A landscape with many peaks, sampled at points; each row gives a point and its height.
A climber steps from a point to the highest of its 6 nearest points, and stops where none of them is higher. Distance is the straight distance between rows; heights are no part of it.
non h=61.8: [-11 -26   2   2  26 -15   7   0   0  16 -26  22  -6  10 -18  14  10  12
  13   9]
tuk h=37.0: [ 18 -34   3 -23 -19 -17 -29  -7 -21 -26  16   1  18  17 -18 -15   2  -7
 -22 -34]
vofib h=56.2: [ -6   4  16   0  13  26  32  -2  10  12 -11  26  -3 -17  -4  21   3   1
   2   9]
dizu h=36.7: [  7 -28   1 -13 -24  -4 -37 -25 -16 -23  13 -10  18  19 -12 -23   0  -7
 -28 -30]
pav h=55.8: [  5  38 -19  10   1   1   2  -3  32  -4  -1  19 -15  -2  32 -21  24  31
 -10  16]
verek h=63.5: [ 11  -9 -35  23  18 -18 -11  50  -1   0  26  19  -1  31  21 -40  -1  -1
 -15   3]
bitom h=50.0: [  0  13  -8   4  13  21  13 -12  17  24   6  -4  13  -9  10   2   9   9
  11 -24]
Mera h=61.4: [ -5  -5 -28 -17  -2 -21  11  19 -14  -2  20   1   2   4   5 -16  -5  16
  12   9]
deku h=10.5: [ 10 -14 -27  -4 -14  -2   6  -5   0 -25  23 -17  29   5  13 -13   1  13
 -10   5]
vova h=41.1: [ -3  31  -5  18  -3  21  20 -25   3  14   2  -4  10 -17   8  -4   9   4
  14 -20]
golak h=31.4: [ 32 -19 -14   4 -26 -21  -3  -3 -15 -22  -4  -6  19   8   5 -12   0 -10
 -29 -20]
soned h=47.7: [ 28 -29 -22   1 -18 -27  -5  29 -13  -1 -14  -2  27  24 -15   1   9  -4
 -17   0]
fut h=60.5: [  2  -4  -3  -4  26 -29   6   2  11  -4 -11  29   0   2 -11   0   4  24
   1  -1]
ruto h=50.7: [-23  27 -14  24  26  28  22  -2  -4  22 -13  22 -15  -6  16   6   7 -22
  33  23]
mipo h=62.7: [ 10  -5 -11  -6  23 -40   3  18   7  -1  -1  41 -35  16 -12 -25 -11  16
  -3   6]
nub h=42.7: [-15  27 -12  35   0  25  22 -17   2  -4  12  24   2 -27   1  19   9   6
  14   9]
vemug h=27.1: [  2   6  30 -16 -21   3 -11   5   4 -17   1 -17  -3 -21   5  12 -16  10
 -15  -2]
vilu h=20.7: [  9  -1 -16  -9 -17 -27   5   9  -4 -16   8 -12  13  -3  -6   2 -20  15
 -11   7]
Kidol h=33.9: [ 14 -16   7  -1 -29 -16 -20 -20 -13 -25  -9 -13  16   6   9 -15  -3  -8
 -31 -22]
sebat h=32.9: [  3   1  13 -19 -32  13  -8  -5   0 -15  17 -27  -5 -15   8  -2  -8  -5
 -25  -1]
Paka h=39.6: [  1   4  25 -17   3  26   0 -32  -5  30 -11 -18   5 -18 -18  10   3 -33
  16 -20]
Pab h=41.5: [-12 -18  37 -11  11   6 -28 -10   9   6  -2 -11  -4  -1 -22  -6 -16  -5
   3 -13]
gar h=55.9: [-13  10  19  18  16  36  24  -2  11  12 -17  18   0  13 -15  31   4  -4
  15  17]
misen h=54.9: [  5  20  19  16  36  46  25  -1  20  16 -39  24 -22  19 -23   4 -10 -11
  17  19]
Naf h=44.2: [ -2  30 -16   8  -2  20  15 -11  21  16  -6   3   3 -10   7 -11  -3   7
  27 -17]
saz h=30.3: [  2  -8 -10 -14 -28  -7 -24  -9 -23 -34   9 -58  28  -7  19 -25   5   2
  -6 -18]
pabug h=48.4: [-28  27  -6  29  15  27  13   4  -1  17  -8  22 -12 -13  11   2  15  -7
  30  26]
tib h=31.9: [  4   0  14 -13 -28  12 -21 -12 -14 -16  12 -36  20  -5  21 -28  -9   5
 -32  -8]
Lado h=36.5: [ 22 -37  -4 -12  -5 -13 -33  10 -33  -6  -5   1  21  16 -18   3 -18  -8
 -27 -11]
dulam h=61.3: [  3 -12 -18 -24  35 -19   1  -6   4  13  -3  19  -5  -6   4 -18   2  20
  -3  14]
Diso h=63.2: [ 13 -12 -21  -9  13 -25   5  52 -20  -2  11   6   2  28   9 -40   0   7
 -24   6]
bebon h=38.7: [-26 -22  19  -9   6 -14 -32   0 -20   5   6 -14  -3   3 -18   5 -26  -8
  -5  -5]
Rig h=62.8: [ -7   9 -44  14  10 -26 -27  26  12  -9   6   2 -12  15  15 -28   6   0
   2  23]
bafa h=43.0: [-14  13 -13  33  14  33  19 -21  -6  18  -3  23  -7 -31   2  17  -3 -16
  19  -5]
Loba h=33.6: [ 12  -9  17 -20 -16 -10 -16 -19 -16 -30  -7 -28  18   6  12 -34   4  -3
 -32 -26]
gulas h=57.3: [  1   4  23   9  11  17   3 -18  10   4 -32   8  11   1  -7  33  11  23
   6  -1]
safo h=35.7: [-24  42  -8   9   1  11  22 -35   3   3  10  -5   8 -24   4   8   9  12
  15 -20]
Vip h=62.9: [ -4  12 -29   5  20 -21  -6  17  12  -5  13  18 -15  16   9 -28  -5   5
   1  18]
Potu h=24.5: [ -4  -1  28 -17 -19  12  -9  -2  -4 -15  -6 -15  14 -29 -26   6 -14   5
  -2  -8]
paf h=54.1: [ -7   0 -35   1  -5 -13   3  19  -8 -16   9  -2  19  -6  -8 -31   9  16
  16  13]
ret h=50.5: [ -5  -3  11 -18   5 -24  13  16   9  -6  -3 -27  -2   5  -6  -5 -25  14
   5   1]
Rof h=40.0: [ 16 -20  -7  12 -16 -36 -11  21   2   6   2  -3   9  41  -9   7  -3 -10
   2   5]
posu h=36.9: [  4 -16   7   2  -9 -15 -29   8 -29  -4   5   2   4  24 -13  18 -21 -12
  -9 -16]
Gib h=21.6: [  5  -1  -8 -11 -26   2  -6 -23  -3 -19  14 -27  20  13  23  -9  -2   6
 -18   3]
nalo h=52.1: [  9   4 -17   9  33   8 -17  -4  31  17   9  17  -4 -13  12 -19  16  27
   4  11]
mol h=60.2: [ 20  -4 -30 -14 -12 -30   9  28 -19  -4  13   8  13  12   0 -16   9  -5
  -5   6]
gomeg h=47.3: [-13  19 -20  19  34  34  23 -13 -17   7   1  19 -13 -22   4  17  -1 -18
  15   9]
Lal h=41.8: [-10   4  32  11  -4  17  -8 -42  10  13 -19   4 -15 -11  -4  24  13 -24
   2  -7]
kugi h=28.3: [ 13 -12 -42  -6 -13 -17  20   5 -13 -20  17  -5  10   0   3 -15   7   5
  -2   8]
veve h=39.5: [ 25 -29 -14   7 -13 -26 -20  28 -16  17   4   6   9  24 -23   7 -10 -12
  -2   7]
modud h=56.1: [ 22 -30 -10  -1   5 -23  -8  34  13   8  17  16 -20  39 -14  -7   2   2
   1   1]
Vemik h=38.1: [-15 -22  17 -18  -1 -11 -19  -5 -36  -9  16   2   0   8 -22  12 -19  -7
 -10 -12]
robim h=60.4: [  5  -3   9  -1  10  24  19   0  18   8  -9   9  -2  -8   3  17   2  19
  -7 -12]
pina h=60.6: [ -5 -15   3   3  34 -13  15   3  -8  31 -19  29  -1  -2 -11  -1   7  12
  10  23]
safi h=59.4: [  9 -23   2   4   5 -22 -13  43   8  -3  11  21 -13  45 -21 -23   4  28
  -7  14]
Zoki h=61.7: [  4  -5 -17  -7  13 -36  12   8   9   3   0   9  -7  11  -1 -12 -13   3
  -3  12]
Sapoz h=54.0: [-12  11   8  12  23  28  31  -2   4   4   0  19  -3 -16   4  32  -4  -7
  -1   5]
Pagoz h=40.1: [-12   7  45  -5 -19  34  -1 -61  -9  18  -5  -8  -3 -29 -19  17   2 -32
   8 -17]
muke h=63.6: [  4  -7 -36   5  -2 -19   0  43 -21  -8  23  19   9  18  18 -36  12   1
 -17   5]
Mil h=61.0: [ 25 -10  -2   6   2 -34  12  34  -6   9   8  10 -11  23  -5 -14   1  -2
  -8   5]
zoz h=33.5: [  5  15  28 -15 -12   8 -17  -8  -3   1 -19 -24 -14 -24 -18   5   0 -23
  16 -12]
nepe h=32.4: [  7  -2  14 -16 -27  -2 -22 -20 -16 -18  -2 -10  18  -7  -8 -37  -4   3
 -30 -13]
didu h=59.0: [  4 -13 -13   6   4 -38  12  10  25   7   2  15 -13  29 -10  -3  -4 -11
   1  14]
makip h=52.0: [-22  -2  -5   8  37  -3   2  21   0  19  -6  28 -15 -16  21  -7  20  12
  -3  29]
loned h=16.3: [ 15 -13  -8 -11 -23 -19  -2 -20 -16 -22   8  -6  16  -1  21  -2  -4   4
 -29   9]
lut h=47.1: [-14 -15  30   9   8  20 -19  -6  20  10 -25  -4 -15  -5  -1  26   2   9
   5  -9]
kode h=40.7: [ -2  -1  35  -8   9  33 -15 -43   5  25  -1  -5  -8 -15 -25  25  -3 -42
   8 -20]
Nos h=42.0: [ 15 -18 -22 -16  -6 -22  12  10 -30 -17   5  -2   8   8   3   4   4   4
  -8  11]
fipu h=30.2: [ 10 -12   0   3 -19 -12  -5 -11 -21 -18   3   5  21   9  -2  -5  -9  -2
 -24 -16]
meb h=54.6: [ -6  20   3  18  41  25  29  15   4  25 -23  22 -19 -13   0  -2  -4  -6
  18  24]
Muv h=20.9: [ 13 -14 -31 -11 -16 -10  11  -6  -4 -15  24  -2  28  14  14 -21  29   4
 -19  -5]
kef h=47.5: [ -6 -33  30  -9   8  17 -36 -24  16  10 -17  -8 -10   0  -7  10 -13  -2
   8  -8]
busun h=32.8: [  3   7  -3  -7  -9   9  -3  13  -3 -10   9 -31   2  -8   6  15 -19  16
   7  -5]
sav h=37.9: [ -1  -5  33  -8   6  30 -17 -26  14  23  -9  -7 -13  -9 -10  14   3 -22
  -9  -9]
reneb h=45.3: [  9 -15 -33  -6  -5 -18  20   6  -5 -14  23 -15  27  -4  -1 -14  -4   8
   8  13]
venup h=60.0: [  7 -30 -10   2  12 -21  -1  -7  15  -3 -14  11 -12  12 -23  16   7   7
   3   2]
Sus h=37.4: [ -5  21  24 -21 -15   4  -2 -19 -14   6   7 -24  -9 -30   4  24  -3 -13
   2 -19]
rugod h=51.3: [-15  10  24  15  25  45  39   0  -7  11 -23   7 -24   0 -12  34   0 -17
  18   0]
Lel h=45.8: [-18  11  25  -9   1  17  12 -34  -7  -4   2  15 -16  -6   1  28  12 -22
 -18   3]
lofir h=42.2: [  0  21  -1  -1   5  12  12  -6   9  26  14 -29   2  -4  27  19   3   0
  11 -23]
povi h=35.3: [  5 -22  -2   0 -16 -23 -21  14 -30 -10  -5  10  20  22 -14  10 -14 -15
 -13 -26]
kofe h=51.6: [ -6   5 -21  12  28  -4 -21   6  17  11   5  38 -10  -7   9 -11  13  26
   4  10]
zala h=25.3: [ -6  -4  -5  -3 -20  18   2   0  12 -25  27 -28  16   0   6   4  -9  15
  -6  10]
Viz h=39.0: [  3  22 -11 -10 -13  12  13   5   2 -12  18 -25  -1 -17   7   9  -2  17
  23  -3]
buze h=46.1: [  0  25 -17  22  -1  11  13   2  19   5   0  23 -18 -38  29   3  31   4
   1  18]
dek h=34.5: [ 29 -13   7  -8 -16 -26 -15  -8 -14 -26 -21 -32  18  21  11 -28  -1 -18
 -11 -33]
Redil h=37.6: [  0  -1  14  -7  -6 -11  11  12   3  -3 -14 -25 -11   3   3   7 -26   9
   5   3]
dep h=41.3: [  7  40 -10  24  -1  10   9  -1  17  14 -13 -11  -2 -20  11 -18   2   7
  17 -15]
kisav h=29.0: [ 12   6   4  -8 -26   8 -15  -9  -8 -30  12 -10  21   4   4 -12 -14  11
 -32  -1]
dakat h=36.3: [  1  30  26 -23 -15  12  -7 -15   6  17  -1 -21 -14 -20  11  13 -10 -16
   1 -27]
sena h=22.2: [-10  -1  13  -9 -20  -5 -11   8  -8 -26  -7 -19   7   5   3  10 -27  12
  -3   6]
Pevo h=34.7: [  5 -26  -7  12 -12 -25  -4   6  -8  -1   2 -10  -1  31 -12  12 -19 -10
   7  -2]
fom h=34.8: [ -4   2  33 -17  -5  22 -19  -4  -3  15 -12 -23 -19  -5 -12   2  -2 -17
  19 -25]
diru h=57.0: [  7   4  -5  -8  21   9  20  -3  20  19 -10   7   6  -6  11   5   0  15
  -8   2]
togim h=63.3: [ -9   3 -37   4   7 -32  -7  36  -9   0  17  14  -4  17  -1 -38   5   4
   1  10]
dunal h=36.4: [ -8 -15  40 -30  -1  22 -11  -6  -1  15   6 -36  -6 -11 -21   7  -6 -12
  16 -10]
mube h=58.6: [ -7   0  19   9  26  20  21  14  -6  11 -30  14  -1   0 -16  30   9   8
  15   6]
Sosoz h=53.5: [ 26 -18 -31 -18  -7 -28  16  26 -17 -15  14   3  12  -4  14  -8  15   5
 -24   2]
tofad h=38.3: [-25  24  -2 -11 -14  12   7 -27   1  -7   7 -17 -13 -14   2  12   6  11
  18 -30]
bedos h=54.5: [  9   5 -13  17  20  25   7   5   2  26   5  13   7 -23   9   7   9   7
  10  13]
zusil h=40.9: [  6  36  -5  35  -5  18  16 -24  18   4  -5  17  -1 -38  18   4   4   0
   9  14]
dume h=55.6: [ -2  -4 -15  11  28  23  -4  14   1  23  -7  20   2 -22  14   6  17   6
   8  20]
Puvek h=61.5: [  7  -3   1 -11   6 -25  16  -1  12   5   3  -4   2   9  -8 -13 -21  11
   5   7]
ruke h=51.4: [-12  21  12   9   1  30  28 -15  -1  -3 -21   9 -22 -13  -7  45  -3 -16
  -7  -1]
baf h=47.2: [-10  15  -9  12  20  36  25 -14   6  11   8  24   2 -14   1  30  12  -3
  12   4]
sok h=38.6: [-17  -8  11   3  -1 -22 -26  -4  -9  -8  -8  -1   2  21 -16   5 -19  -5
  12 -12]
Zege h=62.0: [ 15 -21  -4   2  12 -20   5  41   6  -7  11  23  -9  31 -18 -36  -9  18
 -30  14]
lebes h=49.6: [ -6  -1  33  11  -3  35   1   8   3   9 -20  23   0  -2 -16  45  11  -8
   1   0]
Kada h=38.2: [-20  33   9 -14  -8  11  -5 -33  -1  16   5 -28 -15 -20  16  21  13 -18
   5 -17]
nez h=56.5: [ -5 -25  16   4  17  16 -19 -19  17   5 -23  11   6  -5  -5  24   7  12
   1 -12]
zozi h=55.3: [  1  -2 -27  -8  11 -21  11  13  -9   9  15 -20   7   5   6 -13 -14  10
   9  19]
sizi h=44.9: [  9  21 -25   1 -12  10   5   3  11   3  15 -14   7 -20  -1  -1  -3   9
  28 -18]
vufe h=43.4: [ -1  36 -13  35   7   4  26 -15  18   2   2  20  -9 -44  25   4   7  -4
   4  19]
Zelad h=45.1: [  9  13  24   0   2   9   3   2  14   0 -11 -13  -1   8  10   5 -18  11
   0  -9]
Mak h=53.8: [-11   3   2  17  26  30  12  19  -2  35  -7  16  -8 -22  11   7   2  -9
  11  30]
dom h=43.6: [ -3  -2 -18  -9 -11  -5  14  10  -4   0  12 -22   9  -7 -17 -22   5   8
  28  11]
Fad h=31.7: [  1   0  18  -8  -7  -2  -2   7   9  -2 -17 -19  -4  -4  -3  -2  -4   4
  11 -12]
Miguf h=56.6: [  2  -7   5   9   4 -29   9 -13  22   4 -14  12  -9  10 -13   8 -10  15
  12   2]
finu h=58.5: [-16  -5  16  20  27  12  26   8   9  32 -22  21  -8  18 -17   1  12  -2
  16  34]
Dal h=33.0: [ -7 -11  27 -15 -30 -14 -13  -9  -6 -21  13 -19  18   1 -12  11 -15   3
 -21  -6]
Nepud h=36.0: [ 17 -23   8   5 -15 -17 -27  -3   1 -20  -8   2  21  24   6 -22  -6  -2
 -17 -34]
gat h=40.6: [ -3  17  42   2 -16  14  -2 -46   8  19 -18   3 -20 -26  -3  18   7 -20
  -2 -11]
suzit h=38.4: [ -9  -5  39  -3   0  17 -28 -19  17  15 -12 -20  -4  -8  -7   9  -9  -3
   6 -12]
tizo h=51.2: [ -6  27 -10   3  42  36  19  -2   4  28 -15  26 -29  -1   8   2  -7 -15
  22  37]
lumo h=59.1: [ 13  -8   4  -2  16 -10  12 -11  20   6 -21  17  -2   4  -6   8   9  25
  -1   3]
kar h=34.6: [  0  12   1 -14 -35  13 -12 -20   7 -14  36 -27 -14 -10  12   0  -6 -17
   3  -4]
vil h=58.2: [  4  -8  -3  -1  34  10  11   8   0  27 -11  26   4 -20   4   3  13   5
  -8  21]
Fovu h=56.4: [-11   7  13  21  38  23  29  16   3  26 -32  29  -7  -3 -12  -5  -7   2
  24  28]
zene h=12.9: [ 11 -14 -10  -7 -17 -15  -6 -18 -19 -20   5 -22  30  -6  28 -18 -12   4
 -35  -6]
Par h=62.3: [ 10 -10   5  -6   6 -19   8  39  -2  -1  10  10  -5  32  -8 -32  -2   9
 -21   6]
fativ h=56.9: [ -3   3  12  16  24  28  27  13 -11  32 -19  19 -10   1  -8  11   6   2
  18  15]
Nuban h=25.7: [ 22 -14 -27  -9 -10 -33   6  -5 -10 -20   8  -2  15  12  18   3  -2  -5
 -28   5]
bebi h=42.8: [-20  49  -2  24  15  15  20  -4   8  -6 -20  19 -39 -19  17   0  22  -3
  25  35]
meki h=34.1: [ -2  15  -2 -14 -23  20 -16  -3   2 -21  26 -25   4  -7  15  15 -17  -4
 -10  -5]
Tifi h=28.8: [  9 -12 -24 -14  -7 -31 -11   0 -23 -33   7 -54  27   8  41 -19  -4  -6
 -14 -27]
Pigiv h=50.6: [ -8  15 -10  17  24  30  21   9 -14  16   0  23  -4 -14   6  22   3  -6
  21  16]
zadur h=36.1: [ -3  17   5 -23 -18  16  -9  -5   1 -23  14 -31  -9 -16  10  34  -3  -7
   2 -16]
rit h=0.5: [ 15 -21 -35  -9 -24 -23  -1  -5  -3 -17  14 -37  33  17  26 -21  20  -8
  -7  -2]
zuv h=35.6: [-15 -22  35 -14 -18  18 -29 -12  -8 -18  31 -10  13  -8 -32  10  -6  -2
  -4  -4]
Vos h=9.8: [ -1  -8 -16 -12  -9 -15   3  12  -6 -20  14 -29  12   1   2   5 -13   8
 -17  12]
gavir h=37.1: [  8 -33  -4 -16 -19  -8 -38  -4 -20 -11  13   6  28  14 -13   3  -6  -7
 -18 -29]
Novo h=60.3: [-19  21 -19   0  -4 -14   2  26   5  -4   0   3  -3   2  10 -35   5  15
  18  16]
kad h=33.8: [  0   0  15   5  -9 -15 -33   0 -12 -17   1 -10  14  -1 -22  14 -12   3
   7  -2]
Busu h=58.4: [ -4  -2   2   9  23   3  28  16  -2  29 -14  32   0 -23  -4  -1   9  17
   4  26]
Bet h=42.4: [ -6  -5  28   2   6  40 -10 -23  -8   9  -6  19 -10  -8 -17  35  11 -31
  -3  -4]
lufo h=62.6: [ -3   1 -15 -10   7 -20  -6  15  -5   7  14   6 -16   9  -4 -26  -9   8
   8   6]
tidip h=33.2: [ 21  -7  -4  -8 -12 -28 -11   2 -23 -33   1 -46  18  -1  27 -33  -5 -22
 -22 -30]
Sitat h=55.0: [ -4  14 -26  12   5   3  -1   9   9   0  10  -7  13  -7   3 -24   3  12
  24   9]
fomo h=39.2: [-15  39 -10  -5 -10  12  10  -9  -1  -6  10 -23  -4  -9   8  16   4   5
  21 -32]
Guvo h=45.0: [ -8   3 -17 -13   2  -7  15   8   7   3   0 -30   5  -1   9   3 -22  15
  14   7]
gom h=70.8: [ -2  11  15   5   5  24  22 -19  18   3  -4  12 -10  -3   9  29   3   5
  -9  -9]
povef h=31.8: [  7  -6  13  -5 -26  -3 -23 -13 -15 -31  11  -6  16   2   5 -21  -5  12
 -32  -9]
besod h=62.4: [ 18 -15 -30 -21   0 -23   7  36 -11  -6  16   8   4  14   6 -28  26  -4
 -23  -1]
Lisab h=41.2: [ 18 -36 -10   8  -6 -21 -19  29   5  18  -2  -3  -2  41 -15  -1  -2  -7
   5  13]
Ripad h=57.7: [ 22 -16  -1  -3 -19 -31  16  37 -14   2  -4   9   1  13 -12 -11  17  -4
 -17   9]
favop h=53.4: [-10  25  18  -1  12  25  23 -29   6  -2   4   9 -12 -10   2  46   8 -13
  -8  -8]
Peg h=44.5: [  8  31 -14  19  -2  11   7  -6  31  19   7  11   2 -14  16 -17   4   6
  20  -7]
Vin h=44.8: [-14  -5  31   4  11  33 -13 -11  17  14  -8   6 -12   2 -12  31  17 -13
  -5  -8]
funel h=28.7: [  1  -5  28 -20 -21  11 -10  -4  -6 -17   7  -9  -1 -11 -16   2 -10   3
  -4   6]
ropo h=42.5: [ -8  38 -13  33   4   1  27   7   3   3 -13  11 -30 -33  15  10  23  -7
  23  23]
regi h=60.7: [  3 -11  -6  -5  14 -30  13   7  -2   1   9 -12  -1   9  -7 -21 -10   3
   6  13]
Bibus h=33.3: [ -1   6  12 -16 -38  34 -15 -16   2 -22  32 -41  11  -2  19   1   3 -10
 -18   0]
namu h=45.2: [-29  21   5   0  14  34  19 -35   5   0   8   8  -2 -12   7  28  11 -11
   0   4]
roros h=62.2: [ 22   4 -19 -13  27 -30   3   9  11   2   3  31 -21  13   3 -31  -5  12
  -9   8]
Bap h=51.5: [  4  12 -20   2  10  11  -6   0  19  23   4  11  10 -15   2 -14  15   8
  12  21]
Tebo h=51.1: [  5  16 -24   2  10  14   9   0  24  30   3  -6  -1  -7  20  -5   0   9
  19  -7]
Kaza h=49.5: [ -6  22 -13  29  13  19   7  -9  13  14   7  32  -4 -26   2  -1  19  -7
  12  12]
Gazo h=63.0: [ -3  10 -42  21  -7 -40 -11  47 -14 -24   2  17   8   9  15 -34   9   6
  -1  11]
Ped h=50.8: [ 20 -14 -14   3 -22 -35  17  23 -13 -11   0   0   9  14   1   1   5   0
 -15  -1]
maz h=26.6: [  0  19  28  -9 -20   0 -11   8   7  -6 -15 -27   1 -14  -2  -1 -10  -9
   5 -12]
bov h=62.5: [ 14 -13 -20   1   3 -33   8  32 -17   5  10   5   5  23  -1 -32   0   2
 -14  13]
Zek h=5.5: [ 13 -11  -8  -7  -5  -5   8   1  -1 -27  11 -11  13  13  19  10 -18   2
 -19  17]
Vuzaf h=37.7: [  9  12 -21  -4 -15   2  12  30   8 -25  18 -21  14  -6 -11 -18   9  17
  15   2]
pek h=56.7: [  0   5  23  24  35  31  23   2  19  22 -29  34 -15  13 -17 -14  -5  -8
  16  23]
Riz h=60.8: [ -9 -21   5   3  23   4  -2 -10   1   8 -30  13  11   2  -8  32  -1  14
   4  17]
Piv h=36.2: [ 27 -42  -4 -14   2  -3 -38  13 -21 -18   8  -8  26  27 -10  -4  -6 -12
 -20 -28]
koga h=44.4: [  1 -20  -2  13   0 -20 -23  -6  14   3 -12   2  -4  29 -10   6 -31 -15
  18   5]
puna h=37.8: [  0 -23  25 -34  -2  -4 -23 -11 -24 -10  18   5  12   7 -30  11  -7 -12
 -15 -10]
lukev h=37.2: [-35  31  15   8  -3  31  15 -26  -3   6   5 -21   7 -19  12  11  20   6
  13  -7]
teku h=49.1: [  2  34 -12  23  -5  21   6  19  17  11  -2  31 -10 -17  16   8  29  14
  -3  13]
fevu h=37.5: [ 13 -27  12 -27 -10  -5 -25  -3 -27  -5  13   7  14  13 -21  11 -17 -20
 -38 -32]
lefo h=63.4: [  8 -12 -26   8  18 -21  -5  40  -8   2  23  12  -3  35  10 -34  -1 -12
 -15   2]
dava h=50.1: [  5  -1  -4   3 -14 -32  13   6  -5 -10 -13  -4  -4  21 -16  -3 -13  -2
   5  10]
Fure h=34.9: [-18 -14  10  12 -16 -24   6   9   1  -4  -8 -22   1  20   1   2 -26   4
  15   1]
lam h=36.6: [ 30 -31  19 -34 -10  -6 -14  -9  -3  -7  12 -16   3  22 -15  -4  -6 -13
 -40 -35]
vibi h=65.5: [  9  -9 -24  -7  25 -17   2  29   5  11  -1  48 -34  16 -20 -11  14  17
   0  -3]
megi h=42.1: [-21  28  -6  29   2  23  27  -8  -4  -8 -14  18 -23 -43   9  -3  19 -10
  22  22]
zet h=39.4: [-34  27  27 -12  -4  12   2 -50  -7  16  -3 -12 -11 -34  12  10   4 -24
  -1   5]
puvi h=33.4: [-13 -12  33 -14 -15  13 -26   4   0  -2  -8 -23  -8  -6  -5  -6  -6   2
   4   2]
lig h=63.1: [  3  -7 -45   1  -3 -23   1  36 -27 -17  26  10   2   8  11 -33  30  -2
  -3   6]
gupu h=62.1: [  5 -11 -10   2  22 -29  10  19  18   5 -22  41 -26   7 -16   2  21  14
  11  -6]
silan h=52.5: [  1 -17  22  11   6  -5  -7 -15  33   4 -12  -5  -1   3  -7   6  -4  19
   5  -7]
lis h=39.3: [  3  -1  34  -8  16  21 -23 -32   8  31  -9 -19 -10  -6 -22  17  -5 -35
   3 -13]
Lim h=54.3: [ 14 -28 -11   6 -19 -22  -1  30  -7  13  -3   4  -4  39  -9 -18   0  -1
 -10  16]
buduz h=38.5: [-33  25  15 -27 -14  12   3 -29  -6  10   7 -33  -6 -35  16  24  20  -7
  11  -1]
ref h=47.9: [-26  23   4  16  28  32  20  -9   0 -10   3  13  -9 -10   6  33   2 -12
   2  -2]
moma h=46.2: [ -6 -17  22   8  -8 -15 -14 -11  15  -6 -12  -8  -8  22 -19  10 -16   7
   6   1]
fepal h=23.7: [  8   4  17 -14 -23   3 -25  16  -4 -17 -12 -10   4   1  -3   1 -14   9
  -3  -9]
fugi h=42.9: [ 15 -32  -3   3   1 -19 -13  14  22  11  -1   8  -8  29 -15   5 -11  -4
  -1  16]
davik h=57.5: [ -3  12 -23  17   4  -6   0   3  26   2  -4  22  -2  -8  16 -19  23  41
   8   7]
zev h=61.9: [ -8  15 -30  18   3 -30  -8   8  27 -16  -1   8  -5  10  25 -44  14  28
  12  15]
seb h=38.0: [ -4 -13  19  11  -1   0 -25 -15   9   1 -12 -19  -4   3 -11   1 -19  -5
  14 -13]
tak h=36.8: [-10 -15  13  -8 -24  -2 -27 -14 -17 -13  11  -5   8   0 -20  -8  -3  -5
  -8 -12]
tif h=39.8: [-20   4  39   7   4  48  -5 -27  -8  -4 -21  13 -15 -16 -15  38  18 -29
   1  11]
devir h=39.1: [ -5  20  35 -13 -12  14   0 -27  -2  22 -18  -8 -21 -10   3  24   0 -19
  -7 -16]
neru h=60.1: [ -8  15 -16  10   8 -11 -13  13  18   1   1  -3  -3   0  10 -39   5  25
  20   4]
Fenu h=24.4: [ -2 -17  16   4 -21 -32  -9   3 -14 -22  -5 -10  15  13  -5   5 -16   4
  -2   7]
Bag h=31.5: [ -4  23   5 -19 -16  10  -1  14   5  -9   4 -32  -3  -6  20  30 -16   9
  10 -11]
Zite h=38.8: [-18  34   7  14   6  32  19 -36  11  12  11   4  -1  -3  11  22  12  -1
  11 -25]
Mifa h=37.3: [  7 -25  -1  10 -25 -28  -2  14 -25 -15 -16   0  11  19  -1   9  -4  -7
 -15  -7]
zitab h=35.0: [  1  13  -5 -22 -23  10 -14 -13   2 -22  32 -24 -19 -18   7  12   1 -12
   1 -10]
faki h=39.7: [-24  21   7  17   1  30  14 -36   9  -4   4   0  10 -18  10   9   8   0
   7  -5]
Poguv h=32.7: [-21  38   1  26   1  17  34 -41  15   3  -2  18   3 -25  16  -2  11   0
   5 -10]
sol h=34.3: [ 23 -36 -12  -5  -2 -20 -22  33 -16  19  -5  -6  14  22   1   3  -6 -10
  -5   9]
kemum h=54.8: [ -5 -25  -1   4  11 -19 -15  -3  10   7 -11   4  -8  17  -3  17 -15  13
  14  -2]
meke h=34.4: [ -8 -10  -1   1 -25 -30   5  16 -17 -12  -7  -2   8  12  -2   4 -16 -10
   3   7]
soteg h=58.3: [ 23 -11 -32  -5 -11 -23  -5  20  -8 -24  20  12  11  12   5 -43  43  -1
 -11 -13]
Pedig h=53.9: [ -5  21   8   5  37  30  14   1   5  26 -17  32 -24  -1 -12  -9 -13 -11
  10  27]

Where does a climber stop that starts at each point below?
Fure => muke
puna => non
fomo => muke
safo => gom
Bap => non
Vuzaf => muke
fipu => muke
saz => non
rit => non

For each start below, name every point that the climber comes to, in order.
dom => Mera, lufo, togim, muke
tak => Vemik, bebon, Pab, kef, nez, Riz, non
Potu => puvi, Pab, kef, nez, Riz, non
Bag => fomo, sizi, Sitat, Novo, Vip, togim, muke
pav => zev, Vip, togim, muke
dunal => Pab, kef, nez, Riz, non
